Each row is a point on a landscape with many valleys, with its height.
From any point a ball rolls to the lowest of the 4 points nearest to it. It stops when none of these is lower. Distance is the straight distance between rows; heights are no part of it.
rad: [148 108  89 102 196 155 209 132  96  58  99 124  41 100  84 139 103 114
 195 120 156 136  98 169  88 133 105 106 135 110 114 123 166 150 127 172
 140]  (h 32.6)
Fazal: [138  99  92  94 195 159 193 132 122  76  67 111  49  86 111 125 134 134
 168  91 142 140  91 144 117 116 117 129 120 111 130  97 154 154 122 180
  98]  (h 21.7)
Mez: [111 137 101 107 159 112 153 129 127  75 114 142  98  94 124 130 126  96
 147  90 170  99 115 114 155 124 126 132 144 104 113 111 116 141 122 164
 126]  (h 11.4)
Kaga: [155 110 158 141  99 138  93 147 130 187 125 136 203 180 174 116 140 123
  94 152 114 124 146 156 142  96 117 122  96 153 121 123 143  94 118 104
 125]  (h 47.0)
vif: [103 126 178 199  85 167 115 121 121 144 143 111 187 116 128 174 156 127
 103 135 127 146 120  94 117 109 135 149  91 110 121 168  92 143 105  84
 110]  (h 19.2)
Leb: [105 139 100 103 135  98 169 129 123  59 118 121  91  79 105 115 107 112
 144  95 168 108 124 122 143 127 138 121 157 131 127 117 131 140 117 152
 134]  (h 6.8)
ripor: [115 119 189 174 104 141 109 114 136 158 145 123 178 148 165 124 136 128
  95 143 111 133 117 146 118 120 147 149  88 100 130 127 107 129 102  85
 136]  (h 16.1)
gek: [115 130 170 212  81 173  96 124 106 130 139  87 185 119 115 192 164 145
  86 126 107 151 116  58 119 107 124 145  96 126 133 197  78 149 116  86
  94]  (h 29.5)
duvem: [150 166 140 211  74 198  44 142  92 125 186 123 186 152 153 196 146 208
  79 135  75 131 155  69 165 112 121 129 105 140 136 174 101 158 107  52
  84]  (h 35.5)
zovaf: [170 128 143 142  80 109 106 151 159 197 123 100 196 168 136 116 182 113
  91 183 112 140 133 124 126  91 143  84 134 188 137 163 156  83 143  72
 107]  (h 41.5)
Noket: [171 153 126 101 105  58 105 165 150 183 138 125 143 190 126 112 115 111
  92 199 139  98 126 144 130 130 162  78 162 166 143 162 127  76 142 120
 154]  (h 31.1)
Vineb: [123 139 111  95 122  93 154  83 122 109 141 127  78 119 106  93  87 165
 125 123 122 115 166 146 118 172 139 150 141 139 140  82 157 132 136 132
 147]  (h 23.0)
tozer: [159 144 160 192  78 179  69 134 120 167 156 122 218 138 172 170 155 153
  93 132  80 146 177 109 155  91 102 128 105 162 120 148 133 130 134  66
  70]  (h 39.2)
vil: [ 91  88 115 161 156 165 124 161 146 139 110 137 141 125 152 162 182 100
 157  84 133 118  78  86 144 102 108 143 119 105 113 149  66 129 136 169
 121]  (h 29.1)
pego: [134 136 106  96 132 111 182 115  96  77 119 136  71  83  67 122  60 115
 178  99 168 119 126 152 118 154 106 124 157 137 123 133 162 148 131 145
 175]  (h 12.4)
suruz: [144 139 105  65 132  94 126 102 123 142 131 145  68 149 115  95  92 175
 142 163 126 127 172 143 107 174 126 146 138 151 118  79 171 123 152 142
 147]  (h 28.9)
biguz: [106 109  84 122 168 130 146 138 132  84 124 141 111 106 137 143 158 108
 166  87 167 103 109 105 160 103 122 123 150 104 116 114  97 139 117 157
 117]  (h 27.0)
sitib: [120  97  90 105 176 182 173 126 143 101  59  98  67  76 141 120 137 139
 183  75 120 168  90 126 126 120 148 160 123 103 149  76 145 167 122 184
  75]  (h 7.3)
vataz: [148 118 107 118 198 136 198 132  82  60 120 155  43  76  65 121  60  99
 197 134 156 138 113 166  85 184  83  99 131 105 112 143 172 141 124 169
 170]  (h 58.6)
teg: [158 136 143 149  83 141  91 140 150 186 126 109 213 155 137 140 185 129
  91 164 113 137 158 120 155 104 132  81 119 190 129 165 155  81 151  67
  83]  (h 48.1)
suv: [158 137 160 185  70 171  78 138 131 185 145 135 217 161 177 145 153 150
 111 138 101 138 172 124 145  89 103 114 105 172 128 161 149 112 135  70
  86]  (h 50.4)
gosap: [137 141 176 208  79 180  83 125 108 144 159 108 195 135 153 181 140 169
 100 153  91 152 141  84 126  88 127 141  90 114 141 166  96 147  98  75
 106]  (h 22.4)
Doku: [ 81 123 138 151 131 109 131 135 152 115 126 133 145 117 136 128 153  98
 124  98 146 127 102 104 140 116 145 141 133 109 118 144  62 143 115 147
 145]  (h 40.1)
vep: [ 91  88 119 155 145 148 132 147 155 129 111 127 155 126 133 163 179  90
 144  83 143 115  81  88 153 115 120 130 128 109 103 149  60 131 134 159
 126]  (h 29.0)
dopa: [ 73 131 165 161 121 120 125 113 136 129 136 119 152 118 145 130 129  87
 103 119 133 131 103 119 126 128 155 143 103 107 128 135  74 127 111 121
 140]  (h 11.5)
zosu: [141 136  85  89 147 106 188 114 100  45 118 135  79  93  92 127 104 113
 165  99 168 112 119 131 131 126 112 121 149 120 117 120 139 148 105 157
 137]  (h 5.6)
gokit: [142 160 149 204  76 183  61 132 107 155 166 132 209 138 152 192 136 172
  81 137  98 150 165  91 147  90 110 126  99 147 137 158 117 142 128  66
  91]  (h 32.4)
Lamil: [145 139 115  70 126  97 154  96 115 118 135 133  56 127  80  91  73 172
 147 148 129 154 164 146  85 189 124 155 140 137 131 102 183 131 155 140
 143]  (h 26.1)
zot: [169 147 112  82 121  71 102 146 131 173 149 143 124 193 131 106 104 138
 120 186 142  95 147 140 139 157 155  83 174 164 126 129 133  89 161 129
 149]  (h 29.3)
Div: [ 94 149 130 111 124  88 126  97 145 123 145 129 114 125 147  99 113 135
  98 131 110 106 145 136 120 146 166 160 138 119 144  84 113 134 112 130
 139]  (h 30.1)
zil: [131 133 132 103 152 112 185 126 100  96 135 143  61  74  41 111  35 115
 175 110 134 158 147 193  72 204  98 127 142 118 105 156 174 134 149 151
 172]  (h 62.4)
Rilot: [ 90  92 106 147 171 156 130 154 146 127  96 142 136 129 162 149 181 103
 165  88 128 140  90  94 150 104 100 139 111  93 110 133  74 128 134 170
 114]  (h 33.1)
nevo: [176 143  99  63 133  99 119  99 114 146 133 148  69 162 117 106  92 179
 144 171 131 133 184 141 104 172 121 137 150 146 132  88 161 118 172 145
 125]  (h 30.7)
dut: [ 98  85 132 187 122 158 111 153 139 143 119 136 157 132 123 174 181 110
 133  88 143 123  91  85 128 103 104 131 113 106 118 190  56 142 144 144
 117]  (h 24.2)
lapu: [151 109 158 140  78 121  84 140 138 199 131 111 191 178 160 121 172 111
  84 166 119 123 135 146 130  91 127  94 121 178 120 145 151  84 141  78
 122]  (h 50.6)
Seke: [ 83 109 132 149 150 120 128 140 143 107 119 140 151 106 133 133 161  82
 137  90 142 105  91  93 147 123 131 139 134 109 128 139  64 139 129 151
 135]  (h 42.7)
Bigum: [101  97 170 190  96 166 113 135 136 142 137  97 168 107 103 180 169 118
 109 108 138 138  99  73 129 110 126 140  99 127 124 203  72 147 126 126
 112]  (h 22.3)
Lifa: [162 119 170 161  84 148  84 142 139 203 137 133 215 144 154 140 164 134
  97 150 105 141 157 129 150  81 110 101 112 164 130 157 154  91 142  64
  88]  (h 60.5)
Setun: [ 95 156 122 128 119 108 134 102 143  93 148 131 119 100 133 104 127  99
 126  97 132 105 120 130 135 153 164 156 137 103 137  98 100 139 110 148
 144]  (h 44.5)
kodo: [154 141 130  98 124  87  90 146 135 163 140 142 140 200 152 100 139 135
  98 176 135  99 141 143 145 132 143  86 159 168 132 100 133  97 149 123
 150]  (h 27.1)
lal: [ 89 104  81 123 171 185 158 141 150 103  83 113  98  76 152 121 146 138
 170  53  94 180  90 101 151 116 129 170 128  78 154  79 104 159 137 190
  86]  (h 29.4)
funol: [135 143 115 108 133 106 182 119  94  73 137 136  69  80  58 107  61 124
 160  94 145 125 143 159 102 164 113 124 134 130 111 138 169 150 138 152
 172]  (h 14.8)
Fadid: [ 94 150 161 131 122 106 125 107 139 134 140 129 144 137 161 104 128 122
  99 132 112 122 122 141 132 137 151 147 115 107 136  85 111 138 106 124
 153]  (h 31.7)
nares: [126 152 100  84 129 111 176 113 109  68 130 136  69  74  63 114  72 120
 150 100 152 123 141 143 118 149 119 126 153 136 119 116 153 156 123 139
 161]  (h 7.4)
Nima: [132 136 176 200  80 173  86 120 118 150 148 118 188 126 164 178 143 145
  88 156  97 158 147 116 124 101 118 152  99 106 134 152 119 141 113  81
  99]  (h 7.2)
rut: [ 84 133 130 130 140 103 134 117 145 102 138 134 134 113 148 120 142 101
 126  90 152 104 112 118 138 133 158 138 138 101 122 121  85 143 106 133
 142]  (h 44.4)
dotib: [141 133 128  75 138 109 158  96 100 133 120 143  59  95  53 109  47 136
 158 133 117 172 169 183  67 208 112 138 122 125 124 146 181 126 180 157
 140]  (h 48.8)
puro: [123 111  80  94 185 145 188 131 127  72  99 127  73 100 126 130 145 120
 182  89 162 127 105 119 146 100 117 133 136 106 130 102 144 142 114 174
 113]  (h 14.2)
Fifod: [ 98 110 102 130 167 135 146 147 135  96 120 138 124 118 134 133 170  99
 161  95 166 117  93 107 165 114 119 132 146 111 118 133  76 148 122 160
 114]  (h 48.4)
dil: [128 163 120  84 114  93 150  91 118  97 137 118  66 101  78  90  70 156
 142 118 115 133 158 151 104 178 137 149 146 132 137 103 170 143 139 142
 155]  (h 24.6)
leduk: [125 129 128 110 193 117 187 133  87  83 131 163  65  76  53 112  48  87
 191 118 149 145 121 187  68 199  80 113 131 115 103 143 181 127 145 162
 173]  (h 70.4)
Tamag: [ 88 123 173 174 112 126 105 110 139 136 134 126 164 117 141 134 147 107
  90 130 125 128 113 120 125 125 149 147  97  93 138 164  79 134 104 114
 141]  (h 14.3)
kede: [131 111 165 135 111 129  96 128 132 173 137 139 155 174 182 102 129 129
  98 154 120 118 133 150 137 115 126 139 107 136 119 113 138 109 118 116
 145]  (h 26.9)
kos: [106 115  83 113 191 142 160 140 138  89  87 132  88  97 146 139 157 126
 172  76 148 115  99 112 160  98 109 138 143  99 127 104 104 144 126 173
 102]  (h 30.8)
fero: [119  98  88 107 182 175 191 122 142  93  76 101  55  76 111 115 125 145
 180  70 127 156  92 155 136 113 135 139 121 113 156  87 152 173 117 199
  77]  (h 22.0)
topu: [114 104  76 116 176 167 169 134 154  97  72 102  71  91 145 111 152 141
 186  70 123 166  86 128 142 107 130 157 129  94 148  77 126 163 114 195
  73]  (h 9.6)
netip: [110 130 174 199  88 162  93 109 117 145 146 118 194 130 153 171 142 127
  92 141 102 146 132  97 121 102 135 145  83  98 133 159 109 129 109  78
 121]  (h 16.6)
kez: [150 132 115  65 140  96  95 128 136 153 150 155 104 184 157  87 114 164
 127 175 110 106 159 136 145 157 139 130 151 157 123  94 139 111 157 137
 136]  (h 29.6)
zaziz: [127 115 142 119 129 119  89 124 137 167 124 150 153 185 163 103 128 125
 104 151 106 112 135 154 137 120 131 133 122 139 131  84 132 106 111 112
 143]  (h 7.5)
laki: [176 154 156 119  92  77 104 149 148 182 125  90 186 170 120 123 180 103
  60 224 103 125 120 135 122  89 177  72 138 159 148 175 152  82 126  37
 136]  (h 37.6)
gon: [117 146 130  99 125  93 116 109 146 124 147 136 100 145 138  94 107 152
 106 142 116 112 155 139 125 159 151 152 134 127 136  68 136 128 126 125
 151]  (h 4.4)
muka: [167 169 126  88  91  66  97 150 141 189 149 105 154 180 117 120 131 106
  82 222 133 107 107 136 113 130 174  74 171 146 158 159 140  67 128  88
 182]  (h 35.9)
Nirot: [127 147 116  96 135 104 174 101 102 109 127 142  71  83  54 104  47 131
 162 111 132 158 160 168  72 207 111 132 144 122 123 126 181 143 162 169
 162]  (h 37.9)
Tibog: [170 149 107  56 144  85 116 119 117 149 132 161  75 164 127 111  92 173
 137 181 137 107 177 143 125 156 124 123 153 149 122  94 166 113 160 136
 128]  (h 30.0)
neze: [156 166 155 206  72 184  47 150 100 152 171 120 205 153 156 185 151 182
  96 120  79 142 181  94 164 100 100 126 115 157 135 162 128 138 132  54
  78]  (h 35.1)
Pipun: [141 112 134 102 126 101  92 132 134 169 138 140 132 180 164  99 122 142
 108 160 110  95 160 143 154 144 130 132 142 158 123  93 135  98 124 127
 157]  (h 26.8)
dumu: [171 162 153 102  88  72 105 151 149 181 130  97 163 184 118 105 145 102
  71 226 124 113 113 140 107 108 167  80 145 158 152 174 158  62 122  76
 163]  (h 35.0)
Fev: [114 148 114 108 121 110 160 122 129  77 136 122  87  80  98 100  78 127
 139  97 142 106 136 126 122 142 136 142 149 119 129 113 139 154 123 145
 153]  (h 7.9)
nudiv: [138 140 112  75 149 100 109 107 141 146 134 140  94 162 138  93 104 166
 126 152 116 113 163 134 127 160 133 142 144 137 136  63 164 113 142 129
 138]  (h 23.8)
Vige: [104 118 157 147 118 123 101 121 140 150 152 136 153 149 175 114 126 123
  89 133 116 128 124 146 130 136 154 162 106 101 131 120 100 129  87 112
 144]  (h 20.3)
sirim: [159 125 138 106 109  92 105 154 145 195 142 117 169 183 137 101 154 102
  86 190 134 109 114 139 127 127 164  69 153 175 132 143 141  78 137  95
 138]  (h 32.3)
tivol: [127 117 173 177  87 170  86 122 120 158 138 128 212 150 172 150 144 145
  91 138 105 150 151 129 128  88 117 134  91 133 130 140 136 118 120  76
 103]  (h 31.6)
reg: [150 112 135 108 127 110  97 132 135 182 128 141 161 201 163 100 137 126
 101 159 117 111 145 151 138 114 124  98 120 162 111 107 136  92 140 115
 131]  (h 11.9)
Vuled: [101 101  84 126 177 174 147 149 159 105  89 138 105 108 158 161 184 131
 176  74 114 155  89  88 141 109 108 154 127  90 137  97  98 146 117 174
  94]  (h 38.8)
lin: [147 130 101 106 172 122 189 129 101  56 119 139  63  81  74 125  80 119
 169 110 172 113 110 153 111 131 100 106 142 124 115 133 163 146 120 155
 154]  (h 14.7)
Gupim: [ 88  97 147 172 111 142 127 128 140 122 133 110 173 118 125 162 168  90
 119 106 144 124  84 100 127 120 136 131  99 104 117 167  64 129 131 136
 118]  (h 24.4)
Seler: [150 115  75  98 185 144 184 128 107  50  90 132  60  92 100 144 109 119
 174 100 165 114  98 135 116 114 105 114 135 116 126 112 151 149 107 173
 125]  (h 8.6)

For each start below, name the point where the ball stops.
teg | zaziz
dut | Nima
Gupim | Nima
lapu | zaziz

Call two points neighbours if one is among the 4 nearest of the other. Go from one point of each pair to the other, from neighbour to neighbour, staying as low as possible. Name the highest point that can't be avoided.
gon, zaziz | kez
Nima, dopa | netip
Nima, zaziz | kede
zosu, sitib | Fazal
